Each scene shows the same named points in several views. A view is turned or mirrored, shifted and resized as a whole, has a little noise and may leave points out.

Scene 1
View 1
rire: [  5   0  -1   3  12  -3 -22   0   6 -16  21  12  -1  13 -13 -12  -4 -18
   5   3  -8   4   4 -16  -1 -20 -13 -15   1]
Zapok: [-10 -24  13  -7  37  -1  11  -4 -16 -18   9  38  18  17   4   9  16 -10
   7 -15 -11  18   0  -4 -13  11  28 -14   2]
Nafe: [ -8 -21  -1  -5  21  -2  -9  -5 -11 -22  20  25   9   7   9  -3  12  -9
  15   1   0  14  -5  -1  -1   1  17 -18   5]
Lozi: [  4   7  -6  -5  12   2  -6  10  11  -9  -6   6   0   3  -4 -17  -9  12
  -7  -5 -12   7  10 -15   4 -12  -4  -8   5]
ror: [ -2  -9   9 -15  31   2  12   9  -6 -13  -4  24  16  13  -2  -1   7  14
  -1 -17 -13  19   8  -8  -4   9  19  -8   3]
fov: [ 11  10  -5   6   4  -4 -27   4  13 -14  16   4  -8  11 -16 -21 -13 -12
   2   3  -7   0   9 -23  -1 -25 -23 -12   0]
visoz: [  6  14 -14  -5   6   3  -8  16  18  -5 -16  -3  -5 -10   3 -28 -10  27
 -12   2 -16   5  12  -7  14 -17  -7  -7   7]
zila: [ -1   0  -3  -2  12  17 -24 -16   2   3  12  -1   0   1  -3 -22   7   8
   6  11 -21  20  -2  12   7 -24 -18 -21   7]
puvi: [  1   7  -2   3  14   9 -12  -2   9  -2   1   5   1   1  -3 -19   0   1
  -6   2 -22   8   6  -5  -3 -24 -12 -14   5]
Nodo: [  3   2  10 -30  28   6  28  27  -2  -9 -31  20  14  10  -3  -9  -5  52
 -12 -33 -19  27  19  -9  11  22  24   2   0]
Bil: [  3  -3   6 -18  19   1  -2  11  -2 -14   1  18   7  14 -11  -9  -5  16
   2 -15  -9  20   9 -14   6   5   7  -7   0]
tik: [  0   8 -20  -8   9   8  -6   7  14  -3 -17  -1  -3 -20  16 -25  -4  33
 -10   5 -14   9   7   6  16 -13   3 -12  12]
Nop: [  5  15 -13 -10  12  -1   7  21  18  -7 -27   2  -1  -9   6 -23 -13  33
 -19  -8 -14   4  17 -14   9  -6   3  -1   6]
sud: [ -9   0 -22   3  15   2  -1   2   9  -6 -12   4   0 -23  28 -15   8  11
  -8  14 -14   1   2   9   3 -14  17 -15  14]
finu: [ -2   8  -7  12  16  -3  -8   2  14  -8  -3  13   0  -4   3 -13  -2 -17
 -12   6 -19  -7  11 -15 -14 -25  -4 -11   5]
dirug: [  4   4   3  -8  20  -5   8  18   7 -13 -11  18   7  11  -6  -7  -6   7
 -12 -17 -14   6  16 -21  -5   2   8  -2   0]
Mivu: [  1 -17  15 -24  24   8  -4   3 -15 -16  15  22  14  24 -16  -6   5  20
  15 -18  -8  33   3  -3   9  14   8 -13  -1]
Fuvo: [  3  -1 -14 -25   6  17 -18   3   1  -5  -2  -8  -3 -10   3 -31  -2  54
  11   5  -9  30  -2  17  36  -2  -4 -16  11]
Saban: [  0   1  -6   0  14   4 -10  -2   4  -7   3  10   0   1   3 -14   2  -1
   1   4 -14   8   2  -4  -1 -17  -3 -14   5]
Maka: [  6   2 -10  -2   3  -5 -24   6  11 -16  14   6  -8   3  -5 -21 -11   1
   8   6   0   6   3 -12  10 -14  -8 -12   4]
Puno: [ -3 -10  11 -12  28   3   6   4  -8 -13   4  25  13  17  -7  -2   6   7
   3 -14 -14  18   7  -8  -5   6  12 -10   1]
bal: [  0  16  -3  25  21   2  -2  -3  15   0  -9  11   1   2  -3 -11  -1 -32
 -24   3 -34 -13  14 -19 -29 -36 -15 -14   4]
View 2
ror: [ 34  12  19   7 -29  32  21  24  -3  -1   7  15   1  -2 -21  11 -12   2
  -2   1  18 -23 -13   3  24  16 -10   8  15]
Maka: [ 11   4  13   2  -5 -14  29   0 -10  -1 -11  -6  -6 -11   4  -3 -16  22
 -11  10  18 -27 -12  18  18  21  23  -7  14]
rire: [ 13   3  15   2  -8 -11  27   7 -10  -5  -3  -9   0 -14   5  -8 -11  17
  -5  11  24 -30 -15  20  23  25  14  -2   8]
fov: [ 13   8  10   1   1 -20  32   1  -8  -7 -11 -14   4 -16  10  -9 -10  19
 -15  16  24 -28 -19  19  15  28  24 -11  13]
sud: [  2  -4  34   7  -9  10  11 -11  -2   6   9  24 -16 -14  -1   8   5 -15
  -5  35   6 -29 -13 -12  12  20   5   3   9]
dirug: [ 39  18  16   3 -21  20  26  13   3   5   2  16   3  -1 -22  19  -8   4
 -14  12  15 -11 -17   5   6  18  -2  -4  20]
puvi: [ 13   5  16   6   0   2  27   8  -4  -7   1   2  -2 -20   3  -9  -3  -4
 -14  23  22 -33 -21  -1  15  25   8  -1  11]
visoz: [ 14  11  14   2   6   7  28  -6   0   0 -11  16 -10 -18  -5   4  -5  -9
 -29  30  12 -23 -17 -11  -4  16  16  -7  24]
Nodo: [ 50  27  11   5 -20  48  28  29   4   5  -5  34  -2  -2 -40  23 -16 -10
 -26   4  16 -13 -14 -18  -1   4 -13  -1  30]
Mivu: [ 31  12   9   6 -26  30  23  33 -12  -6  -3  10  -7  -5 -17   3 -31  12
  -4 -16  20 -32  -7   5  28   4  -6   7  19]
Zapok: [ 31   1  27  10 -43  26  14  29  -5  -3  21  10   1   1 -17  10 -11   6
  18  -1  19 -29 -13  15  40  20 -20  13   5]
Puno: [ 33   8  18   6 -27  22  21  26  -6  -5   7   9   1  -2 -16   8 -13   5
   0   0  19 -27 -16   6  26  19  -8   8  14]
Bil: [ 32  14  11   5 -18  20  25  20  -6  -3  -4  10  -2  -6 -14   8 -18   9
 -13   1  18 -22 -13   7  18  14   3   1  20]
tik: [  7   6  21   5   4  15  18  -8   0   5  -7  27 -19 -17  -5   7  -6 -16
 -22  28   7 -29  -9 -20   2   9  11  -1  21]
Lozi: [ 19  12  16   2  -4   5  28   5  -2  -2  -5   9  -2 -12  -6   3  -6   2
 -19  19  17 -22 -17   2   8  21  11  -4  17]
bal: [ 21   4  20   4  -2 -11  31   0   3  -9  17 -12  20 -23  10  -9  22  -7
  -8  43  31 -23 -37  10  13  50   4  -6   4]
zila: [  0  -1  14   8   4   4  23   8 -13 -14  -3   5 -11 -25  10 -20 -15  -8
 -12  13  21 -50 -16  -7  27  15  10   6   9]
finu: [ 15   4  24   3  -9  -6  26  -2  -1  -2   8  -4   6 -16   5   1  10   1
  -6  34  21 -22 -25  11  15  37   8  -5   6]
View 3
Fuvo: [ 19   5  10  -3 -46  -4 -26   2   3 -23 -13 -22  -7 -26 -60   9   1  12
   9   8  19 -10 -18  -3 -40  16   8  -1 -19]
sud: [ 16 -10   4 -18  12  14   3  27  -1 -16  -2  -2  33  -8 -30  14 -22  16
   3  -8   1 -17 -12  25  -8 -15   7 -25  -5]
Mivu: [-13  28 -12  25 -13  -9   6  11 -28 -17   9  -4   0 -13 -28  -8  20  26
   9  22 -20  25  -8   1  -9  37 -15  31  -2]
Zapok: [-20  29 -23  26  25  -2  32  38 -24  -8  12  14  26   6   1  -4  13  33
   4  18 -33  21   0   9  12  15 -21  20   6]
puvi: [  8  -2   5 -28  11  17   7  15 -24 -44   5   9  14 -20 -48   9  -8   9
   1  14 -20   6 -36  30  -7  15  -6 -10 -18]
finu: [  5  -9   1 -40  33  23  18  18 -30 -38  13  16  24 -17 -38   2 -15  10
   6   5 -28   8 -32  47   9  11  -4 -19  -3]
rire: [  2   0   2 -24  20  19  20  19 -37 -35   8  25  -5 -18 -47 -20 -10  -3
  14  11 -31  16 -32  30   2  35  -9  -8  -5]
Bil: [ -4  15  -3   3  -3   2   1   5 -36 -20  17 -11  10 -19 -34  -2  15  27
  11  11 -15  17 -11  24   3  32  -8  17   3]
bal: [ -4  -7   0 -53  52  26  23  18 -39 -59  28  21  52 -24 -36  26 -12  20
  -7  21 -45  15 -52  58  20   0 -17 -18 -19]
Puno: [-11  22 -13  11   7  -1  14  17 -29 -20  15  -2  15  -9 -24   2  14  30
   7  17 -24  21 -12  14   6  24 -18  19   1]
Lozi: [  8  -2   5 -28   4  11  -4   0 -32 -33  12  -5  14 -25 -46   3  -2  17
  10   5 -10   8 -24  37  -1  20  -1  -4  -5]
zila: [  8   5   4 -18  -4  10   6  25 -10 -42 -10  16  -3 -18 -55   7 -13  -3
  -1  23 -15   5 -44   3 -26  16 -12 -16 -26]
Saban: [  4   4   1 -17   2   7   5  14 -21 -32   4   1  11 -21 -44   2  -2  14
   6  13 -14   6 -26  22  -8  20  -6  -1 -10]
fov: [  8  -9   9 -40  18  21  12   9 -45 -44  11  19 -10 -28 -63 -21 -10  -8
  17   6 -27  17 -38  44   3  46  -4 -13  -5]
Nop: [ 15  -8   7 -29  -6  11 -20 -13 -25 -30  24 -32  33 -28 -45  19   3  32
  12  -5   4  -3 -15  47   2   8  12   1   1]
visoz: [ 18 -10  12 -34  -8  12 -18  -8 -21 -35   9 -17  17 -29 -55  12  -6  16
  12   0   2  -4 -24  40  -8   9  10 -14  -9]
ror: [ -8  22 -13  15   5  -5  10  15 -27 -16  18  -9  27 -10 -20   7  20  37
   6  14 -18  18  -5  17   5  19 -15  24   1]
dirug: [ -4   4  -3 -14  16   8   2  -3 -41 -26  28 -13  29 -18 -32   5  12  36
  10   7 -17  17 -13  44  17  22  -5  12   7]
Nodo: [ -4  21  -9  13 -22 -14 -23 -18 -29 -17  32 -51  43 -22 -23  27  36  63
   9  12   2  16   3  28   1  15  -4  35   3]
tik: [ 20 -10  12 -23 -12   8 -19   5  -8 -26  -2 -20  23 -26 -52  18 -10  20
   8  -4  12 -14 -18  28 -15  -1  13 -16  -9]
Nafe: [ -7  12 -10  14  22   5  24  33 -22  -6   2  11  12   0 -14 -16   0  20
  13   1 -19  12   2  17   7  20  -7   5  11]
View 4
Maka: [  0 -16   5   8   5 -22 -10  20  14  24  14  -4 -16 -25  24  -8  10 -13
  -9 -19  -9  16  10  21  -2   3  16  16   9]
ror: [ -4   8 -35   5  40  -4  13  -5 -15  -1  23 -26  -4 -14  -5   4  43  -1
   0 -11  -3  -1  41 -15  33   7  23 -10   8]
Fuvo: [ -2   6   5 -18  29 -24  -9  22  32  17 -19 -13   5 -16 -47  -6   8 -35
  -3 -50  21  35  35   7  -6 -16   2   3   8]
puvi: [-19  -6 -12   3  16  -8 -16  20  20  15  22 -37  -4 -29  14  -3  34 -16
  -6 -27   9  23  30  20  12   2  10  15  -9]
Mivu: [ -2  12 -30   4  31 -20   1   2 -19  -6  17 -16  13 -17 -22  17  36 -10
  24 -23 -21   0  43 -12  24 -15  21   2   7]
finu: [-11 -21  -7  12   8  -1  -8  11  17  23  39 -34 -25 -27  53 -14  31  -1
 -24  -4  12  12  14  20  15  24  15   9   2]
Bil: [ -5  14 -24   3  31 -18   2   1  -4   5  12 -16   0 -18   4  -1  37 -10
  -5 -15 -16   4  36   1  30   0  21   5   5]
Lozi: [-10   3 -10   1  21 -14  -4  11  16  17   9 -21 -12 -22  20 -17  29 -13
 -25 -16   0  15  23  18  16   7  15  11   5]
Nafe: [ 11 -15 -19  15  24 -10  14  -5 -16   3  38 -13 -13 -17   5  11  21   3
   9  -3   0  -5  22 -24  15  14  24 -11  21]
tik: [ -6   0   3 -13  28 -10   2  13  39  23  -7 -20 -19 -14 -10 -26  16 -25
 -36 -28  37  31  28  11   5  16   3  -4  11]
bal: [-26 -25 -17  17   5  13 -17  15  23  22  54 -55 -26 -34  76 -12  47   1
 -33   1  18  15  18  29  23  33  15  13 -14]
Saban: [ -6 -20  -8   7  13  -8  -8  14  14  14  31 -27 -14 -24  20  -1  24  -7
  -7 -17  12  13  23  10   8  10  13   6   4]
Puno: [ -5   3 -30  11  32  -8   6  -3 -13  -4  31 -27  -3 -18   1   7  39   1
   7 -11  -8  -1  36 -11  30   4  20  -3   5]
Nop: [-10  22  -9 -11  34 -11   8   5  30  18 -12 -18 -20 -14   8 -39  31 -23
 -51 -14  13  19  31  17  27  17  10   3   8]
rire: [ -3 -30  -8  19   3 -12 -11  13   2  17  42 -24 -11 -26  37   7  21   0
   6 -12  -4   9  10  10   6   7  19  11   5]
zila: [-15 -28  -1   6   8 -10 -23  26  26  19  28 -38  -3 -28   0  10  19 -18
  10 -37  25  31  25  17  -7  -4   5  14  -8]
fov: [-10 -15   2  15  -6 -20 -22  25  13  25  21 -16  -9 -33  54  -7  23 -12
 -11 -15 -24  14   4  32   4   0  18  28  -3]
Nodo: [-10  54 -40 -16  63 -11  22 -11  -1  -3 -17 -22   1  -8 -28 -23  58 -17
 -30 -17  -2   6  60 -11  54   5  20 -12   6]

Which points are out of place in each view (at most two, in the order of its rows)? Write - if all are in place.
view 1 | Nafe
view 2 | Maka, dirug
view 3 | bal, Saban
view 4 | puvi, rire

Scene 2
View 1
Suk: [-40  26 -11 -47  -7  -9  38   5  14  20 -64 -23 -13  33   3 -42  27  14
  -8  23 -43  62  29 -31 -11 -41 -17  37  48]
geno: [-22  -7  -7 -22   1 -28  16  -1 -17 -14  -9   6 -14  -5  20  -3  42   7
   8  -5 -23  20  12  -3 -27   1  -7  12   1]
nes: [-25  11  -6 -27   8 -34  30   4   8  12 -34 -23 -31  28  23 -30  45  10
  12  35 -51  34  13 -15 -12 -25 -24  22  35]
rud: [-19   8  -6 -12   5 -25  38 -22   1  13 -49 -20 -27  16  26 -16   7   9
 -14  13 -38  54  18 -24   3 -14   1  20  32]
zod: [-37   2 -10 -35  -2 -35  33  14 -14 -15 -12  -4   6  14  32  -5  50  -7
  12  -8 -10   9  13  -2  -4  -2   0  23  11]
feg: [ -9  -2 -10  -5   5 -32  53 -29 -10 -10 -52 -22 -20   1  45 -10  -4  -1
 -21 -30 -14  53  31 -17  19  11   2  32  21]
rasep: [-13   2  -2  -6   9 -30   2 -10   0  11 -11  -7 -45  13   9 -20  47  18
  17  51 -64  36   8 -13 -37 -28 -17  -2  21]
kili: [ 36 -16   1  39  34 -54   4 -42  -3   0 -16 -17 -93  -5  34  -9  21  28
  13  34 -73  44  15 -11 -29   2 -35  -1  12]
nuko: [-14  -8 -13 -14  10 -45  24   2  -9 -18 -16  -6 -21   3  34  -9  45   3
  14  -5 -30  18  17  -4 -12   4 -16  20  10]
vel: [-83  18 -22 -84 -26  -2  52  30  -9  -5 -50  -3  56  20   7 -22  42  -8
 -15 -27   8  32  24 -20   1 -21  13  47  28]
kas: [-41  22  -5 -45  -5  -9   7  14  16  35 -38 -14 -27  38 -19 -49  60  29
  12  76 -77  50  12 -25 -46 -68 -31  19  48]
rugog: [-65  -9  -2 -38  -9 -33  51 -12 -38 -17  13   3  53  11  49  43  27 -35
  -7 -34  41   0  -5  -1  45  17  67   7 -17]
dufar: [-70  13 -12 -69 -26   1  41   9 -12   8 -34   7  40  18  -1 -15  34   1
 -18  -7  -6  38  14 -22  -8 -29  21  26  22]
rofo: [-44  14  -5 -45  -6 -14  16   4  -4  16 -18  -4  -6  20   1 -20  45   9
   3  36 -38  32   8 -18 -27 -35  -1  10  26]
View 2
rud: [-19 -12 -15  32   1   2  -6  24  -7   3 -19 -27  -5   1 -42  15 -23  38
 -19 -11 -16 -24 -15 -20 -30 -36  19  -8  24]
rofo: [ 10 -25  -2  28  28   0 -14  32  -3   8 -12 -13  11 -14   5  -5 -32  -3
 -26 -12 -25 -18 -16  11  18 -17 -11 -13   2]
Suk: [ -9 -27  11  64  30 -10  -6  25 -19  20   7 -20   1  -8 -19 -11 -31   1
 -38 -11 -20 -23 -28   6  -4 -17  20  -3  32]
zod: [  4 -17 -46  -3  10  -8 -50  21   4  -3  -9  -3   2   3 -32 -32 -15   1
  -4 -21 -30 -25 -14 -15 -29 -41   1  -9  -9]
vel: [  3 -28 -33  36  21 -19 -24   6 -16  39  39   1  -5   7 -41 -60  -7 -48
  -9 -24 -16 -29 -39   6  -5 -41  12  17  27]
rasep: [  7 -15 -11   7  16   7 -16  37   9 -15 -43 -23   8 -12   1  22 -37  44
 -15  -7 -26 -15   3 -13   0 -20 -12 -30 -14]
nes: [ -5 -18 -19  21  18  -5 -26  25  -2  -4 -21 -18   0  -4 -24  -3 -28  22
 -22  -9 -25 -22  -8 -10 -21 -26   3 -15   9]
nuko: [ -5 -18 -44  -5   3  -8 -42  18   8  -7 -22  -5  -4  -7 -37 -17 -16  27
   4 -16 -30 -22  -6 -29 -35 -32 -10 -18 -24]
feg: [-28  -9 -42  15 -12  -5 -18   7  -3   4  -5 -22 -21   6 -75  -1 -10  41
   3 -10 -16 -29 -22 -40 -52 -46  24   1  17]
geno: [  5 -15 -42 -14   0   3 -27  22  13  -3 -20  -9  -2  -1 -28 -16 -11  14
  10 -18 -25 -21 -10 -19 -15 -40 -13 -14 -19]
rugog: [   3    3  -86  -48   11   -4  -67   19    2    4    7   -5    2   50
  -51  -60    8  -36    0  -24   -7  -38  -12   -5  -51 -107   36   13
   31]
kas: [ 13 -30  27  50  39   1   0  39  -8   1 -23 -18  14 -30  18  16 -46  15
 -44 -10 -28 -13 -12  20  29   5 -12 -26   1]
dufar: [  8 -21 -26  19  19  -4 -12  18  -8  30  18 -12   0   7 -26 -38 -12 -38
  -8 -16  -7 -26 -30  11   9 -49  14  10  26]
View 3
Suk: [ 39  10 -17  38   7 -33  28 -44  41   9   0 -24 -31 -49   8  16  57  35
 -42 -45  16   7 -15 -41  40  22   8   3 -19]
nuko: [ 15  -1  -4  19  11 -30 -22 -13  -9   6   1 -31 -31 -12   5  24  32  26
  -9  -9  35   5   6  23  28  13 -38  13  14]
feg: [ 16 -10   8  24  -3 -75 -22  -5  -7  13 -13 -42 -37 -51  27   2  39  14
  -9 -16  23  20  33  -5  61  -3 -46   3  -6]
kas: [ 67  34 -10   9  23   8  32 -50  32  19  19 -26 -17 -15  -3  20  38  46
 -61 -39  25 -14 -27 -27  23  15  34   9   2]
zod: [  3 -14 -14  36   0 -40 -13 -25   3  -4  -4 -16 -26 -11   4  31  36  27
   0 -23  28  13 -13  22  26  20 -38   9   9]
kili: [ 64  19  16 -31  25 -13 -33  15 -37  30  13 -68 -27 -16  16   8  -1  18
 -42   2  41 -15  40  17  44 -16 -17   8  26]
dufar: [  8 -15 -12  53 -23 -56  24 -55  40   3 -14   2 -19 -22  12  12  54  35
  -3 -47   1  17 -30  -9  40  16 -15   2  -6]
rugog: [-22 -62 -42  55 -37 -79 -15  -9 -12 -19 -50  12 -38 -21  18  40  24   3
   9 -45  10  19 -15  18  49  29 -63   2  12]
vel: [ -9 -13 -13  70 -13 -65  20 -64  52  -4 -11   3 -30 -35   6  18  77  36
   5 -41   9  27 -34 -17  30  26 -26   4 -22]
rofo: [ 38   2 -14  26   0 -19  15 -40  17  13   2 -11 -22 -10   5  22  31  34
 -29 -43  19  -2 -24  -4  33  15   1   6   8]
geno: [ 13  -6   4  17  -3 -38 -13 -24   0  11  -2 -23 -19   0  10  15  27  27
   0 -14  25   2  -8  30  27   0 -31   8  20]
View 4
geno: [ -5  -4  -6  -7   0   3   6   0  25  -8  -9 -24   9  -5  -1 -16   2  -8
  10 -16   1   7   8  -8  -8  -2  17 -13  -5]
nes: [ -5 -18  -8  -4  -4  -8   8  -3   8 -10  -1 -29  -2 -14 -10 -26  -9   1
   9 -12 -17  12  14 -15   5   5  10 -12   5]
vel: [ 23 -30  11 -26 -16   1  -8  -3  -6   0 -39 -20 -13   7   3 -12 -16  -4
  34 -14  -8  12  20 -10   9 -31  16   4  19]
nuko: [ -9 -10  -3  -3  -4   4   7  -4  25  -5  -7 -26  11 -12  -9 -26   5  -7
  11 -14  -4   8  11   0  -1  -1  16 -22 -10]
Suk: [ 12 -31  -4  -9  -9 -11   6  -5 -11  -5 -13 -33 -15  -8  -7 -25 -28   8
  21  -6 -29  17  15 -25  17  -1   6   3  24]
kas: [ -7 -27 -18  -9  -5 -21   9 -27  -6 -19   9 -28  -6  -5   0 -27 -35  13
  -5  -1 -28  23   2 -31  -2  25   2   0  28]
rugog: [ 16  -8   2 -13  -9   7 -25  37  13 -15 -30 -13 -14  -7  -3  -3  29 -21
  31 -48   5  -3  46   5 -10 -32  22 -15 -13]
rud: [  0 -11  -9   6   2   2  16  15  13   0  -2 -38  -3 -16 -16 -26 -10   5
  22  -7 -23   8  14 -18  15   3  10  -6   1]
dufar: [ 10 -17  -3 -19  -5   1   2  10   7  -4 -25 -23 -13   7   5  -7 -13   0
  25 -14 -10  12  16 -24   1 -11  16  10  16]
rasep: [-14 -11 -18   1   2  -8  13  -8  16 -14  13 -28   5 -13  -6 -24  -9   2
  -6 -11 -18  10   4 -17  -8  23   8 -14   2]
kili: [-29   6 -18  18  13   4  29   2  35  -7  25 -39  18 -26 -20 -34   0   5
  -2  -5 -18   6  -3 -13   2  30  12 -25 -15]
feg: [  3  -5   0   5   2  14  17  21  23   7 -16 -39   6 -16 -19 -24   2   0
  35 -10 -16   5  15  -6  22 -12  17  -8 -12]
zod: [  3 -14   1 -12  -8   1  -4  -3  14 -11 -15 -21   2  -8  -3 -21   5 -10
  15 -21  -2   8  18   0  -3 -12  17 -18  -3]
View 5
kili: [ -9  13  11 -19 -11 -63 -44  -3  28 -13  24  75 -15   4 -41 -25  16  59
  33 -21  36  37 -19  21  19  22 -32 -13  39]
nes: [ 18   0   5 -14   4 -12 -11  22  -2  -6  26  38 -16  -4 -22  -6  51  28
  20   3  18  17 -13  37  50 -45   4   2  23]
nuko: [  6  20 -11 -16 -11 -17 -27  22  -7   6  35  24  -5 -16 -25  -4  18  23
   4  -2   4  15  -6  27  19 -33  -3  10  19]
vel: [ 34  -3 -14   5  22  37  17  39 -46   5  31 -12 -24 -16 -21  23  80 -29
 -20   5 -15  -9   5  37  70 -72  45  27   1]
zod: [ 17  10 -10 -11  -3  -2 -22  33 -12  10  41   6 -10 -27 -21   1  29  11
  -2   1  -9   4  -9  34  33 -60   6  19  18]
rud: [ 19 -10  33   8  15 -27  -7   9  -3 -31  24  62 -41  -7 -46   2  63  13
  15 -13  33  13 -26  12  56 -14   8 -10  18]
Suk: [ 33 -17   6  -6  24  12  22  25 -21 -19  13  38 -25  11 -19  11 101  12
  17  10  23  17  -7  42  84 -48  33   2  17]
rasep: [ 20  -8   4 -27  -7 -30 -22  14  19  -3  16  46 -13   7 -28 -41  39  49
  37  -7  24  23 -16  52  47 -22 -16   4  44]
rugog: [  29    4   20   19    2    5  -32   49  -26    3   69  -15  -31  -78
  -41   10    4  -22  -27  -15  -33  -49  -48   13   10 -115    5   35
    2]
dufar: [ 44 -16   1   0  19  22  10  30 -26  -3  21  -4 -32 -16 -27  -2  75 -22
  -8  -9 -12 -13 -13  42  71 -64  32  29  15]
geno: [ 14   6  -9 -11  -9 -17 -28  20  -3   8  28  16 -15 -15 -28 -19  21  11
  -1 -17  -8   4  -6  37  30 -31  -3  22  28]
rofo: [ 35 -18   2 -16   5  -3  -3  24   3  -3  16  27 -21   1 -25 -26  62  23
  24  -2   7   6 -16  56  65 -47   7  19  36]
kas: [ 39 -27  -7 -31  10   0  13  18   8  -6  -5  48 -16  36  -8 -36  95  48
  53   8  29  32  -1  74  90 -33  11   7  42]
View 6
zod: [ 21 -23  23  -1  15  32  16  -4  19 -22  -3  20  28  -1  -5   6  16 -15
 -22  10 -11  14  -1   0  21  18 -17  31  -4]
rofo: [-10 -52  16 -15 -10  31   3 -20  15 -16  10   4  28  13  19  33   5 -13
 -19   3  15  27  -2  19  -4   4  -7   6  -3]
kas: [-38 -97   2  -8 -25  50 -10 -29   6 -26  16   7  17   8  30  67   0 -24
  -9 -21  41  45  -4  42 -16   0  13 -23 -13]
feg: [ 46 -11  15 -15  46  34  15   5  28 -31  -2  24  22   1 -13   5 -12 -21
  29  16 -13   4  -7  -6  15  -9  20   6  62]
geno: [  5 -12  22  -2  15  41  22  -6  18 -21   9  14  26  12   2   5   3  -8
  -3  17 -10  -2  10  20  11  21   1  13 -10]
nuko: [ 13 -26  18   1  33  53  26   2  20 -24  -1  29  18   5 -11   2  11 -20
   4  14  -7   4   2   8  19  24   0   8  -5]
nes: [  2 -54  15 -14  15  42  12 -15  24 -21   2  23  20   7   8  25   9 -24
  -2   6  14  20  -6  14   4   2  -1  -4  10]
rasep: [-26 -53  17 -18  17  57  22 -14  20 -17  19  22  16  15  15  27  16 -21
  14  10  20   8  -2  44  -8  14  17 -27 -14]
rugog: [ 56  20  43 -30  19 -19  36  -3  41  -4 -15   5  58  14  -9 -26  30   3
 -50  51 -26   3 -16 -37  23   7 -54  62  19]
kili: [-21 -37  18 -20  70  81  36   2  31 -24  21  39  -1  17   2   3  17 -32
  57  27  17 -17  -7  57 -10  17  43 -55   5]
vel: [ 42 -32   7   5 -33   3 -16 -17   2 -30 -12  -2  43  -4   0  39 -18  -7
 -45 -18 -14  41   8 -26  29 -15 -23  60  33]
dufar: [ 22 -28  15 -11 -33   2  -6 -19  12 -23   2  -9  46   8  10  32 -13  -7
 -37  -4  -4  29   1 -10  12 -11 -18  37  25]
rud: [ 19 -44  14 -20  28  35  13 -12  28 -26   4  18  23   8   4  26  -2 -25
  19   5  14  20 -14   7  -2 -15  15 -12  53]

Which points are out of place in each view (at most two, in the order of its rows)? Write - if all are in place.
view 1 | Suk, nes
view 2 | rofo
view 3 | rugog
view 4 | dufar
view 5 | rud
view 6 | -
